Each row is a point on a landscape with many valleys, with its height.
From any point a ball rolls to the lowest of the 2 points nearest to it. It stops when none of these is lower. Distance is the straight distance between rows; heights are no part of it.
J_430 h=51.7: [  8  16 -10 -11 -22 -57  -9   6 -45 -72 -44  10  59 -37 -32  -4  26   7
  24  76]
J_543 h=40.3: [-16 -24 -57  19 -11  -2  79 -39  23  59   2 -18 -59 -40  23  11   0  -1
  20 -68]
J_169 h=49.5: [ 18  41 -27  29  27  29 -29  14  20  14  -4  30 -54  11  76 -63  44   9
  17 -29]
J_966 h=53.2: [-46   2 -19  42 -26 -13  22  25 -13  -1  60 -47 -41 -46  -1  23 -23 -57
 -13 -45]
J_811 h=32.1: [-58  14 -58 -30   0   2  -5 -38  75   8 -52  37 -29  19 -16   5  28  -2
 -40   5]
J_291 h=26.0: [ 39  32 -29 -36  -6  34 -32   3   7  28  11  34 -46  45  73 -10  37  36
  -6  13]
J_747 h=38.2: [ 31 -40  26 -41 -49  40  59  -1  14 -21  -4   5  -7 -39 -39  36  -8  40
 -38 -35]
J_208 h=54.8: [ 40 -38 -17 -15  44 -10  37   6 -91   2 -24 -12  31 -42   5  15  -8  61
  34  48]
J_258 h=62.5: [-11 -15 -35  21  32 -20 -22   8 -19 -43  26  -2  61 -24  34 -38 -13 -55
   6 -29]
J_661 h=43.8: [ -6  30  32 -74 -85 -23 -60 -15  41 -22  26  31  35  55  23  -3  -1 -19
  29  40]
J_944 h=17.4: [-26 -25  46 -51 -14 -10 -40 -39  28 -30  -6  15  65  52  -6 -22 -19 -20
 -19  60]
J_576 h=31.4: [ 16  32  16  25  45   5   2  34 -33 -19  33   5  11 -13   4  41 -35 -33
  52  12]
J_253 h=50.3: [  9 -32  16 -40  15  42  15  -3 -21  -1  29  -5  25   1 -15  44 -44  11
 -45  22]
J_723 h=27.9: [  0 -58  11   8  23   1  26   0  22  -5 -61  -6   2 -17 -68  -6  49  27
 -54  27]
J_404 h=68.7: [-17 -25 -18  42  11 -15  26  34 -50 -35   6 -76  11 -71 -47 -15 -16 -34
 -41 -14]
J_39 h=34.3: [ 39  66   3  55  60   5 -23  43 -11 -20  -1  -8  -8   3  47  -2   1   4
  60  -7]
J_761 h=24.2: [-45  -8  53   3  16   3  -5 -10  26 -24  27  10  27  10 -61  22 -22 -67
 -11  30]
J_926 h=46.7: [ 13  27  71 -14   1  94  -2  18   5  19  73  14 -60   8  20 -46 -18 -32
   6 -14]
J_888 h=56.9: [ 17   8 -16  27  20 -12  34  26 -45 -66 -22 -38  43 -74 -40  27 -30  15
  23  -9]
J_678 h=48.3: [ 16  40  38   3   3  27 -51  22   7 -24  -3  78  11  31  30 -77 -22  17
  -1 -48]
J_446 h=43.2: [  4  34   4 -69 -11  62 -18  -9  81  12  21  42 -50  38  27  10 -18   2
   7 -17]
J_974 h=34.7: [ 37  16  10 -33  23  48 -29   0  57  50  -5 -29 -33  66  12  39  -8  60
   4  51]
J_43 h=33.9: [-13  -6 -73   3  -1 -21 -24 -11   9 -32  -9  14  31 -17  60 -22  23   6
 -21 -41]
J_876 h=12.1: [-14   1  60 -25  29 -13 -64 -10   7 -27 -18  51  57  75 -15 -51 -40 -32
   2  43]
J_406 h=55.7: [ 17   3  11  37  16 -21  48   6 -18  20 -43 -35   3 -33 -16  69   3  79
  29 -24]
J_588 h=37.8: [ 24 -42  17  56  -7 -20  56  35   1   6 -45 -66 -31 -63 -50 -16  35   5
  24 -78]
J_932 h=61.4: [  2 -25 -44   2  22 -14  -1 -10 -65 -73   9 -23  72 -47  19 -46 -47 -39
 -16 -24]
J_332 h=63.5: [  0   2 -21  52  63 -15 -20  30 -10 -11  33 -17  17 -15  34 -36  13 -69
  40  -7]
J_56 h=65.1: [  1 -27 -16  48   5 -47  48 -17   3  44  15 -19 -12 -29  24  13  30   6
  57 -13]
J_156 h=57.2: [-19  18 -15 -28 -55 -15  23  -9  53  10 -50  -1 -30  -8 -48  44  60  51
   0  23]
J_480 h=39.4: [-48 -25  33 -26  -6  30 -12 -56  43 -20  -8  20  22  51 -36   1 -44 -24
 -73  -7]
J_429 h=51.3: [-44  10   8 -15  10  45  22 -12  61  40  41  13 -77  21 -27  12 -22 -76
  -2 -14]
J_109 h=36.8: [ -4  17 -94 -22 -34  -9 -19 -13  13   2  -4  33 -19   0  76   1  37  20
  -8 -33]
J_494 h=50.4: [ 16 -20  18  -3   2 -28  23  -5 -35 -79 -28  12  58 -56 -49  -9  -9 -19
  23  54]
J_17 h=54.3: [ 34  -3  17  25  43 -15  22  -7 -18  53   6 -12 -10  25  17  42  -8  35
  35  31]
J_62 h=36.3: [ 25  75  42  55  78  44 -24  32 -27 -10 -13   4 -12  -8  36 -59  13  29
  26   5]
J_435 h=51.1: [ -9  -5 -40  64  37   5  34 -13   2  46  11 -46 -45   0   6  26 -21   2
 -12 -54]
J_821 h=55.6: [-28  51  13  37  21 -10 -56  65 -40 -35  43 -28 -23  -8  -6 -26 -72 -65
 -15 -29]
J_837 h=50.6: [-25  -4   6  -3   5 -28 -23  -6  22 -25  11  36  37   3   2   3  23 -36
  13  32]
J_459 h=36.7: [  2 -23 -14  35 -31 -13  64  13  24 -10 -18 -31 -19 -74 -24  13  36  11
  26 -63]
J_417 h=48.9: [  6  49  -4  72  68  34 -20  36  -8  -1  14 -40 -38  13  14 -19 -22 -27
  -8 -48]
J_94 h=52.7: [ -6  55  32  42  34  19 -25  33  27 -20  25  29 -18   8   5   0  -5 -43
  41 -29]
J_491 h=30.7: [-16  63  50  47  19  44 -46  48 -20 -25  -2  27 -12  21 -32 -82 -69   8
 -41 -70]
J_711 h=41.2: [ 15 -14  14 -86 -75  13 -21 -13  52 -16  35   0  40   5  18  37  -8  26
  13  41]
J_315 h=26.7: [  0   3 -52 -10 -48 -23   0  -3 -22  16 -45  -7   1  -3 -18  16  80  51
 -33  31]
J_764 h=21.3: [-26 -40  59 -18   0 -11   5 -37   7 -53  -6   8  63   6 -49 -17 -17 -51
 -26  55]
J_347 h=40.2: [  0 -32  32 -23 -61  25  43  10 -33 -27  24 -18 -26 -46 -45  36 -44   4
 -76 -20]
J_794 h=33.7: [ 38  21 -17 -50 -17  37  -4 -20  53  71  16   4 -85  47  55 -46  32   7
  30  39]
J_624 h=35.4: [-12 -22  26 -25 -13 -27   6   6  21  19   8 -10  26  -1 -29  22  53   0
  31  90]
J_826 h=33.6: [-30  31  25  17   5  47 -48  19  -2  -6  20  37 -45  37 -12 -47 -64 -34
 -61 -73]
J_864 h=45.3: [-49  31   1  36  25 -37 -67   1  47 -38 -36  38  37  47 -12 -37 -13 -25
  -1 -34]
J_18 h=66.4: [ 27 -23   3  -6 -63 -45  17  26 -11 -11 -38   3   5 -42 -37 -13  88  13
  19  40]
J_323 h=39.8: [ 32 -18   1 -89 -92  13  -2  10  19  14   6 -28  22 -16   3  40  29  76
   9  49]
J_713 h=40.4: [ 31  11 -69  40  67 -12  -9  20 -22  -5   9 -45  18  -6  73 -16   6   8
  15 -37]
J_550 h=44.7: [ 25  11 -12  25 -11 -72   9 -52  20  96   6  -5 -57  33   2  -5  29  22
  56  34]
J_941 h=31.3: [ 14 -34   0   6  81  27  -3 -11   1  55 -15 -23  -8  54  -5  22   1  40
 -38  51]
J_668 h=20.9: [ -3 -21  58 -55 -16  10 -21 -28  -5 -35  31  31  59  41  12 -16 -62 -42
   0  20]
J_287 h=53.5: [-11  52  85  13  21  47 -36  31  22 -19  32  42 -17  30 -34 -18 -37 -45
  10 -14]
J_525 h=50.2: [-10  37  31  31  46  47 -45  29  23  -6   0  49 -20  22  -2 -78  -4 -16
 -11 -43]
J_808 h=57.5: [  5  34  43 -11  -1  31 -36  37 -58 -26  55  21 -20  11   3   8 -90 -47
 -29 -11]
J_691 h=69.1: [ 20  32 -12 -10  -4 -35 -47  26 -26 -43  29  49  40 -10  66 -26   7 -35
  61  10]
J_722 h=44.8: [ 12  62 -42  54  44 -36 -53  31 -23   2 -33 -12   3  29  28  -1  43   7
  28  45]
J_96 h=36.1: [ 24  16   4  -9  16  35  19 -19  51  50  31  25 -80  26  48 -25  15 -18
  38   0]
J_112 h=35.1: [-48  23  -4  22  34  41 -35  -4  41  -3  -3  28 -33  34 -24  -5 -39 -39
 -50 -58]
J_442 h=41.3: [ 12  25 -18 -66 -70  11 -43   5  21  21   5 -32  23  33 -11  49  25  47
  -1  67]
J_908 h=60.2: [ 10 -32 -16   8 -24   1  28  -1 -63 -66  10 -19  38 -65  -2 -15 -45 -24
 -45 -32]
J_264 h=39.0: [ 14  37 -65  14  -9  -9   0   5  15   6  -4  12 -26  -2  71  42  23  44
  27 -35]
J_760 h=38.3: [ 44 -44  26 -63 -56   7  32  17   2  15 -24 -11   4 -33 -14  23  37  74
   6  17]
J_431 h=35.2: [ 47 -38  10  -5 -62   1  55  29  26 -29 -33  16 -32 -64 -32  19  33  19
  10 -71]
J_575 h=46.5: [-32 -59   6   7 -26  10  63 -10   3  29  47 -11 -34 -43 -25   6  14 -53
  -8 -12]
J_182 h=33.3: [ -8 -36  31  15 -16   8  66  -3 -36  54  32 -42 -38 -31 -25  44 -23  13
  -4 -24]
J_593 h=40.5: [ 10  71 -30   1   2  18 -41  17  40 -16 -13  50 -31  25  47  17  11  28
  13 -42]
J_867 h=24.9: [  2 -47  42  -4   1   0  26 -11  13 -41 -29   4  36 -23 -68  -6  14  -8
 -40  41]
J_866 h=45.2: [  7  27  72 -35   7  89 -19   9  76  25  51   7 -51  24   3 -44  -4 -24
  29  13]
J_220 h=29.1: [-45 -19  11  40  53   3  -4  16 -43 -13  17 -29  13 -20 -59   8 -36 -63
 -42  32]
J_579 h=49.0: [-10 -35  36   1  -6 -12  35   0 -32 -42  35   6  47 -53 -36   4 -12 -61
  17  35]
J_9 h=67.2: [ 13 -22 -31  -4 -44 -53  12  10 -32 -26  -6   8  38 -56  16 -19  72   0
  21  44]
J_45 h=43.4: [-39 -18  74   3 -47  -2  29 -45 -20 -77 -32  -4  42  20 -23  -8 -62 -41
 -32  -5]
J_503 h=56.6: [-21  38  51  27   3   5 -49  36 -42 -37  24  28   2  27 -15 -46 -94 -60
 -14 -37]
J_159 h=50.7: [-43  -9   8 -11 -28  29  -2   9  -4   8  72   8 -62  -2   2  15 -46 -63
 -47 -24]
J_835 h=48.8: [  5 -21  15 -44 -71 -32   5 -33  25 105   1 -64 -20  13 -18   1  41  45
  61  58]
J_66 h=67.0: [ 28 -75  42  14  17  -9  60  -3 -61  44 -18 -29   1 -50 -23 -14  19  24
  13   3]
J_797 h=31.6: [ 16 -37  62 -21 -42  18  76  -1  -3  44   8 -31 -30 -43 -37  46   6  38
  32 -38]
J_501 h=39.1: [ -9   7 -30  -3 -12   8  73 -28  51  61  20  11 -76  -6  22  29 -13 -21
  48 -37]
J_971 h=57.7: [-44  29 -14  -5 -38 -33 -11 -18  54 -22 -29  23   5   0 -35  28  56   2
  -3  34]
J_767 h=35.7: [  3 -28 -14 -53 -36   2  -6 -35  15 -24 -22  26  33   7  10   4  22  40
 -60  22]
J_171 h=53.1: [ -5  35 -13 -19   9 -46 -46 -12 -44 -66 -42  33  69  11  -2  -3 -22   1
  20  59]
J_322 h=39.2: [  5  41 -56 -49 -69   7 -62 -17 -29  20  11  26  22  64   8 -16  59 -19
 -28  28]
J_470 h=27.0: [-33  24  10  14 -45 -18 -20 -11  19 -53  16  37  34  19  37 -24 -60 -40
  25 -96]
J_674 h=33.1: [ 33 -25 -21 -17 -75 -20  37   2  19 -57 -29  26   4 -55   9  -1  40  34
 -12 -35]
J_743 h=46.2: [ 29 -73 -13 -27   0  45  50  -4 -47  18  -3  -6   8 -34  11  17   0  52
 -62 -16]
J_388 h=47.5: [ -1  19 -35  55  67  15 -17   7  28  18  -3  -6 -39  20  38 -29  20 -20
  11 -33]
J_729 h=30.4: [-36 -28 -27  -9   9  14  23 -32  65   5 -57  12 -23  -6 -52  11  37  23
 -56  11]
J_513 h=46.3: [ 17  38  61 -46 -39  18 -58   9  31 -16   6  76  11  63  28 -74 -20  21
  14 -13]
J_80 h=47.9: [-13 -46  26  16  -8 -19  51   5   7  -3  22  -1  15 -48 -27  11  35 -32
  28  20]
J_526 h=48.6: [-15 -23 -45  58  58 -40  10   9   1   1 -19 -48  31 -27   4 -16  42  -8
  12  11]
J_609 h=30.5: [ 46  69 -29 -15 -30  19 -19 -10   9  64   2   3 -78  60  47 -15  51  33
  21  34]
J_84 h=28.9: [ -8 -11   7  39  83  14   4   5 -13  22  -9 -13  10  21 -25  34  -9  -4
 -18  39]
J_132 h=21.2: [ 10 -12 -70  -7  -3 -10   9 -28 -10  68 -38  -7 -36  29  34  20  41  77
 -30  14]
J_412 h=35.5: [ 15  18 -39 -56 -95 -15 -25 -20 -45 -13   0  12  50  16   2  -4  60   2
 -32  45]
J_538 h=45.4: [ -72   14   32   25  -52  -30  -32    3  -35  -46   10   -9    0   28
    2  -22 -104  -55  -48  -58]
J_833 h=48.4: [  8 -78  22 -22   4  39  49   4 -64  40  24 -36  -6 -29 -25  10 -20  15
 -59   9]
J_900 h=53.3: [ 28  -8  -1 -32  15   6  -6   9   0  27  20   4   6  23  28  34  17  29
  18  52]
J_502 h=45.5: [ -9 -68   9 -33  15  11  -8 -32 -19 -15  26  30  53   5  16 -40 -15 -45
 -49  23]
J_762 h=57.4: [ 10 -15 -27   8  13  -8  21   8 -27 -13   3   5  31 -35  28  32  11  23
   6   3]
J_485 h=44.0: [ 18  27  34 -56 -18  55 -59  14  77  23  29   7 -31  43  19 -31  18  -7
  35  51]
J_113 h=42.6: [ -3  25 -15 -64 -51  15 -45  -1  55  34  25  -2 -20  47   5  10  36  -2
  19  62]
J_970 h=56.3: [ 14  10 -13  17 -19  -8  34  16  14 -34 -56  -3   6 -44 -26  54  26  68
  -9 -28]
J_20 h=36.0: [ -1  36 -38  12  66 -23 -55  25 -17 -59  -7 -25  68  19  20 -62 -52 -19
  -2 -68]
J_360 h=54.5: [  0  35 -10   9  62 -15 -45  14 -40 -62 -16  25  55  -1  -1  -8 -52 -21
  34  14]
J_716 h=42.4: [-11  37 -19 -53 -50  -5 -82 -13  17   6  -8  53   5  80  15 -41  24  -4
 -26  18]
J_675 h=41.7: [-14 -25 -58 -17  -8  25  53 -27  29  26  -7  14 -37 -19  26  29   9  28
 -21 -45]
J_766 h=52.5: [ 25  35  55  -7  40  57 -13  27  -1   1  42  12 -18  29  -2  29 -38 -18
   2  10]
J_792 h=68.2: [ 12   9 -32 -16  -9 -46 -28  14 -50 -26  13  30  46 -17  39  -4  36 -17
  38  60]
J_202 h=31.0: [-12 -15 -14 -12 -65 -26  17 -40  35 -65 -29  32  27 -26  22 -12  18   1
 -26 -33]
J_218 h=34.0: [  4 -33  51  -3  27 -25  33  -1  -1  50  -7 -35  17   0 -39  33  22  32
  42  73]
J_850 h=41.9: [ 22  61 -47  39 -17 -33 -26   2  -1  41   2   7 -54  28  55 -23  69 -10
  51  19]
J_912 h=35.8: [ 57 -35  21 -59 -67   9  38  -2   0 -52 -21  23  24 -37  -4  25   4  54
 -22  -6]
J_277 h=42.2: [ -7 -19  56 -14 -41  14  30 -19 -35 -63  -5 -16  18 -13 -59  19 -67 -21
 -75  12]
J_509 h=65.7: [  3 -25   5  16 -36 -62  41  -4 -12  40 -17 -17  -3 -42  -1   0  77  26
  55  24]
J_304 h=32.7: [  1 -25  30  20  55 -20  41   9 -46  10  -6 -24  30 -33 -47  29  -3   2
  48  62]
J_89 h=49.6: [-35   4 -20  44  35 -48 -14  13  20 -29 -11  -4  37 -24 -13   2  34 -36
  26  23]
J_136 h=50.1: [-23  44 -43  57  29  18   1  24   9  18  28 -59 -77   6  12  15 -37 -27
 -24 -72]
J_335 h=33.4: [  1  10   8 -36  30  41 -27   2  49  14 -16 -11   8  51 -25  63 -12  51
 -34  52]
J_825 h=40.9: [-38 -39  15 -13  -8  34  21 -30  27  -6  13   4  -6   0 -48  19 -18 -30
 -68  -4]
J_748 h=28.8: [ -22   38  -36   17  -10   14  -29   11   26  -34   35   11   -9   -2
   36  -21  -42  -39   -5 -115]
J_145 h=51.9: [ 26 -14   6 -57  10  16   3   3 -19 -21 -16   1  48  -3 -11  48 -17  62
 -22  55]
J_839 h=23.9: [ -5   3  70 -33 -23  26 -30  -7  12 -16  37  52  17  64  12 -42 -69 -40
  -7 -34]
J_282 h=52.1: [-48 -21  -1  13 -47   1  17  -8  -8 -27  47  -5 -16 -41 -15   2 -35 -62
 -51 -40]
J_695 h=51.5: [ 25 -12  25 -27  11  54  22   5   9  37  52 -16 -23  24   7  62 -35  13
  -2   6]
J_225 h=46.1: [-10  39 -50  43  60 -12 -46  18  18  -9 -29  -2   0  22  27   3  26  12
  -1  -9]
J_696 h=43.0: [-31 -75  -1 -42  11  17   4 -36  38  10  18  14  17  10 -13 -28  29 -31
 -49  39]
J_785 h=53.4: [ 40 -27  20 -50  -3  -3  35  17 -52 -16 -23  -4  39 -45 -25  31   2  57
  31  56]
J_934 h=57.8: [ 63 -35  -2  17  -6 -11  40  52 -49 -67 -40 -31  19 -79 -50 -14 -13  -1
  13 -35]
J_78 h=43.9: [ 41  32   3 -32  23  33 -18  13 -44 -45  20  41  30  10  38  41 -71  16
   6 -11]
J_44 h=64.4: [ 22 -10 -22  74  51 -36  22   0 -10  33  26 -35 -11  -7  38 -11  10 -29
  52  -5]
J_677 h=41.8: [ 46  61  23 -25  38  30 -46  32 -29 -42  -1  56  16  19  39   2 -31  30
  26  17]
J_897 h=26.8: [-31 -13  31 -22 -48   6  -2 -30  13 -28  54  45  14  14  16  -8 -48 -69
 -10 -44]
J_874 h=46.4: [-19  70  -4  19   6 -43 -92  26   2 -30 -39  48  33  49  -4 -34  17 -12
  14  17]
J_786 h=23.4: [ 14  -3  -1   8 -40 -43  11  10 -34  44 -72 -33 -11  -7 -52  11  84  63
   7  35]
J_3 h=32.9: [ 16  37 -31  42  55 -39   0  34 -23 -27   3 -30  33 -27  24  25  -4  -5
  70   8]
J_698 h=20.1: [ 44  -8 -37 -19  13  12  12 -27   9  70   6   5 -52  49  61  17  13  57
   1  11]
J_58 h=55.5: [  9  53 -36  24  81   6 -31  36 -47 -60  -1 -32  38 -12  -6  12 -66 -11
  24 -22]
J_630 h=51.8: [ -9  54  39  12  23  24 -42  22  51  -1   5  56 -33  25   8 -51  32 -19
  37  -1]
J_252 h=38.9: [ 43  58  50  -6  51  56 -37  30 -31  -8  -1  33  -7  15  47 -54  16  41
  17  42]
J_107 h=47.8: [  5 -44  -6 -36 -13  -8 -12 -20  30  88  13 -44 -15  38  -1  -9  42  18
  19  84]
J_805 h=35.3: [ 10 -23  55  36  22 -12  40 -13 -51  84  39 -56 -39   9 -36  43 -55   7
   2  12]
J_964 h=29.0: [-39 -18 -10 -35 -53  -3   6 -57  48 -32   8  57  10   6  29 -14 -14 -33
 -16 -45]
J_578 h=56.4: [  9  -1   3  44  37  -5  51  25 -64   0 -19 -54  14 -49 -37  50 -36  31
  23  -7]
J_702 h=55.1: [ 36   3  10  57  41 -32  37 -21 -35  56  -7 -36  -4  -3   0  50 -38  56
  34 -22]
J_885 h=35.6: [  6 -47  51  26  54 -10  37 -28 -17  85   1 -48  -8  18 -50  26 -17  20
   2  35]
J_856 h=43.7: [  1 -40 -51  -3   8  42  33 -18 -13   6  -6   3  -7 -19  20  29  -8  43
 -74 -53]
J_312 h=38.0: [-13 -28  28 -56 -37  25   0 -60  40 -41 -27  12  37  35  -3  11 -28  29
 -68   5]
J_269 h=42.0: [  2  30 -67 -25 -63 -34  24 -35   9  88  -3  -3 -63  22  18   5  60   5
  43  26]
J_213 h=59.0: [ 45 -28 -27  10 -16 -12  32  11 -26 -86 -36 -22  45 -65  -3 -24  -8   8
 -25 -48]
J_600 h=56.8: [-17  32 -49  19 -25 -27  23  -3  31  11 -53 -12 -26 -16  -6  54  47  62
  12  -8]
J_496 h=46.0: [ -5 -79  21 -40  -8  45  44 -29  31  88  48 -54 -32   7 -17  13 -23   2
  -5  16]
J_394 h=67.8: [ 16 -67  12  40  19   3  50  26 -54   3 -26 -45  -2 -60 -50 -16  12  -3
 -29 -12]
J_59 h=25.6: [ 18 -13 -13  44   0 -46  22  25 -11   1 -81 -39   1 -42 -34  -3  69  54
  16   5]
J_457 h=43.1: [-45  -6 -25  49  29  -8   1  -2  21 -39 -13 -38  28 -28 -38  -1  -3 -35
 -40 -38]
J_30 h=31.5: [ 35 -12 -32 -46 -65 -18  -8  -6 -43 -31 -42  11  39 -12  -1  -8  49  45
 -48  47]
J_153 h=50.5: [-33   6 -30  18  16  32  16  -5  38  25  34  16 -69   2  16 -13  -6 -69
   4 -51]
J_881 h=46.6: [ 32   6  17   5 -25 -76  -7 -51 -29 107 -13 -33 -10  30 -21   9  32  65
  43  47]
J_413 h=31.1: [-30 -23  45  33  31   1  39  17 -25   4  12 -35   9 -30 -82  39 -15 -34
  -7  43]
J_123 h=47.0: [-34 -48 -56  43  44 -18  17 -22  23  34 -11 -14 -12 -10  14 -33  51 -25
 -11   1]
J_564 h=30.6: [ -6   4   9  30  61  -7  22  10 -15   9 -50 -22  19  -1 -49  64   3  50
  -6  44]
J_813 h=48.2: [  4 -52 -25 -25 -14 -15   0 -29 -27 -39  -1  39  58 -23  47 -34  14 -11
 -34  11]
J_694 h=31.2: [-21   0 -60  24  16   6   0  -5  21 -19  19  -9   3 -23  38   3  -2 -22
 -10 -70]
J_68 h=42.3: [-44   0 -11  35   8  19  28  -8  19 -10  -9 -20 -15 -23 -53  48 -14  -8
 -56 -37]
J_809 h=39.5: [ -1  21 -82  -2 -44 -28  -7  -8  -5  39   7  12 -34  10  56  -1  69  -1
  25   7]
J_741 h=54.4: [-26  22  -5  49  16 -13 -17  56 -42  -1  68 -51 -50 -25  16  -2 -44 -68
  -7 -18]
J_686 h=42.5: [  6  -1  21 -70 -77 -29 -16 -15  15 -32  26  13  52   0   4   9  23  -7
  19  69]
J_872 h=28.3: [-23  37   4  17 -23 -20 -20  12 -28 -68  36  -4  42 -14  23  -2 -80 -59
  11 -71]
J_697 h=44.3: [-42   9  35  17 -57 -24   9 -14 -59 -86 -12 -29  22 -18 -14  -8 -96 -45
 -39 -22]
J_307 h=26.5: [-37  -8  14  39  55  13 -11  10   9   7  23   0  -7  13 -31  12  -6 -63
 -18  11]
J_223 h=46.8: [ 21 -61   9 -42  10  36   3 -17  44  80  34 -42 -17  35  16   8  -7  23
  17  52]
J_237 h=58.6: [  0  14  15   3  26  28   1  33 -66  -8  42 -15 -17  -7 -12  51 -74 -23
 -29  15]
J_744 h=44.4: [ 22  57  19 -71 -53  41 -90  10  35   3   1  43  -9  72  21 -60  10  34
 -13  16]
J_414 h=45.1: [-42 -46 -41  -4   8  -9   3 -31  35  -2  -8  28   5 -12   6 -33  49 -30
 -33   8]
J_982 h=66.3: [ 28 -62  40  34 -12 -50  56  -7 -32  40 -30 -32  -9 -65  -6 -25  52  21
  59 -22]
J_150 h=25.5: [ 24 -27 -19  16  16 -25  33 -42 -17  78 -35 -19 -24   6  23  25   7  93
  -7 -19]
J_365 h=43.3: [-15  22 -54  21 -10 -49  28 -39  39  76 -32  -6 -63  17   9   7  41  15
  37  16]
J_684 h=31.8: [ -4  -6  28 -18  20  11  14   5  31   5 -41 -23  18  10 -64  66  15  66
 -23  55]
J_954 h=37.1: [-18   8 -22  -3 -32 -41  -3  -7   8  48   1 -11 -14  22 -18  15  80  -1
  25  71]
J_105 h=29.8: [-10  22   2  20   2 -15   9  20 -40 -56  39 -11  35 -46  -5  31 -53 -52
  28 -19]
J_772 h=44.9: [-19 -79   5 -29   1  24  53 -28  30  51  20 -14 -21 -15 -25  -3  29 -10
 -13  18]
J_789 h=18.7: [-13  13  33  16  76  13 -71  15   4 -17 -27  51  26  56 -22 -55 -19 -24
 -26  19]
J_981 h=56.5: [ 17  17 -46  17  43  10  -2  19 -39 -42  -2 -11  39 -25  30  36 -39  18
  -4 -28]
J_627 h=43.5: [ 24  50 -43  54  -1 -58 -20   1 -24  50 -20 -21 -24  37  18  15  54  24
  36  42]
J_676 h=23.5: [-21  -6  51 -33 -41 -26  -4 -30 -21 -53  -6  44  68  48  45 -17 -55 -29
  35  -8]
J_47 h=33.8: [-45  37 -44  -2  27  19 -32 -18  73  -6 -38  50 -29  39  -3   0 -11  -3
 -32 -48]
J_755 h=48.5: [ 29   3 -27  34 -31 -81   8 -29 -60  79 -36 -31  -2  -2   7  -1  53  65
  32  20]
J_553 h=49.7: [ 27 -17  30 -56 -97 -16   9   5  -5  65 -33 -54 -15  -9 -47   3  76  57
  39  40]
J_333 h=37.9: [-19   1 -35 -35   0  16  28 -24  66  46   9  26 -57  17  23  11  15 -16
  22   2]
J_549 h=38.1: [ 10  25 -60  20  66   5 -37  28 -14 -33  18 -48  30   4  44 -36 -24 -16
 -27 -80]
J_214 h=44.1: [-70   8 -19  43  32 -12 -29  -9  62 -24  -7   7  10   6 -26 -25   4 -63
  -9 -43]
J_385 h=25.4: [ -2  32  49  -2 -39 -32 -31   7   2 -52   5  68  43  45  46 -33 -56 -26
  53 -46]
J_422 h=30.0: [ 36 -42  52  -5 -33 -10  57 -14 -15  50 -50 -21 -41 -43 -12  15  27  71
  32 -59]
J_815 h=52.0: [ 10  -5  10 -38  14  18 -32   3  21   1  31  41   5  27  35  -7  10 -16
   5  25]
J_589 h=33.5: [   7   50   11   36   54   12  -58   55  -23  -42   -5   -1   33   20
   -5 -101  -68  -12   -8  -82]
J_76 h=24.8: [-26 -10 -24  30  73 -11 -68   8  -2 -21 -23  27  45  30  11 -71  -8 -37
 -30 -12]
J_445 h=48.7: [ -2   3  18   1  17  54  -9  12   8  16  60  33 -50  16  21 -21 -15 -56
  -8 -28]
J_704 h=28.2: [ 17 -45   9  37   6 -26  51 -36 -19  63 -56 -34 -30 -33 -13  -4  20  76
   4 -52]
J_730 h=42.1: [ 10  71  10 -22   4  66  -8   4  60   5   4  56 -71  21  38  -8  -2  20
  20 -49]

Call two points neighbours if one is among the 2 nearest of the other. Go from one point of each pair to the other, from neighbour to neighbour, staying as low as possible. Name the highest point that can't be avoided.
J_491, J_307 => J_112
J_764, J_786 => J_864
J_698, J_764 => J_885

For each start below, name the point where the ball stops.
J_833 => J_698
J_56 => J_696
J_156 => J_696
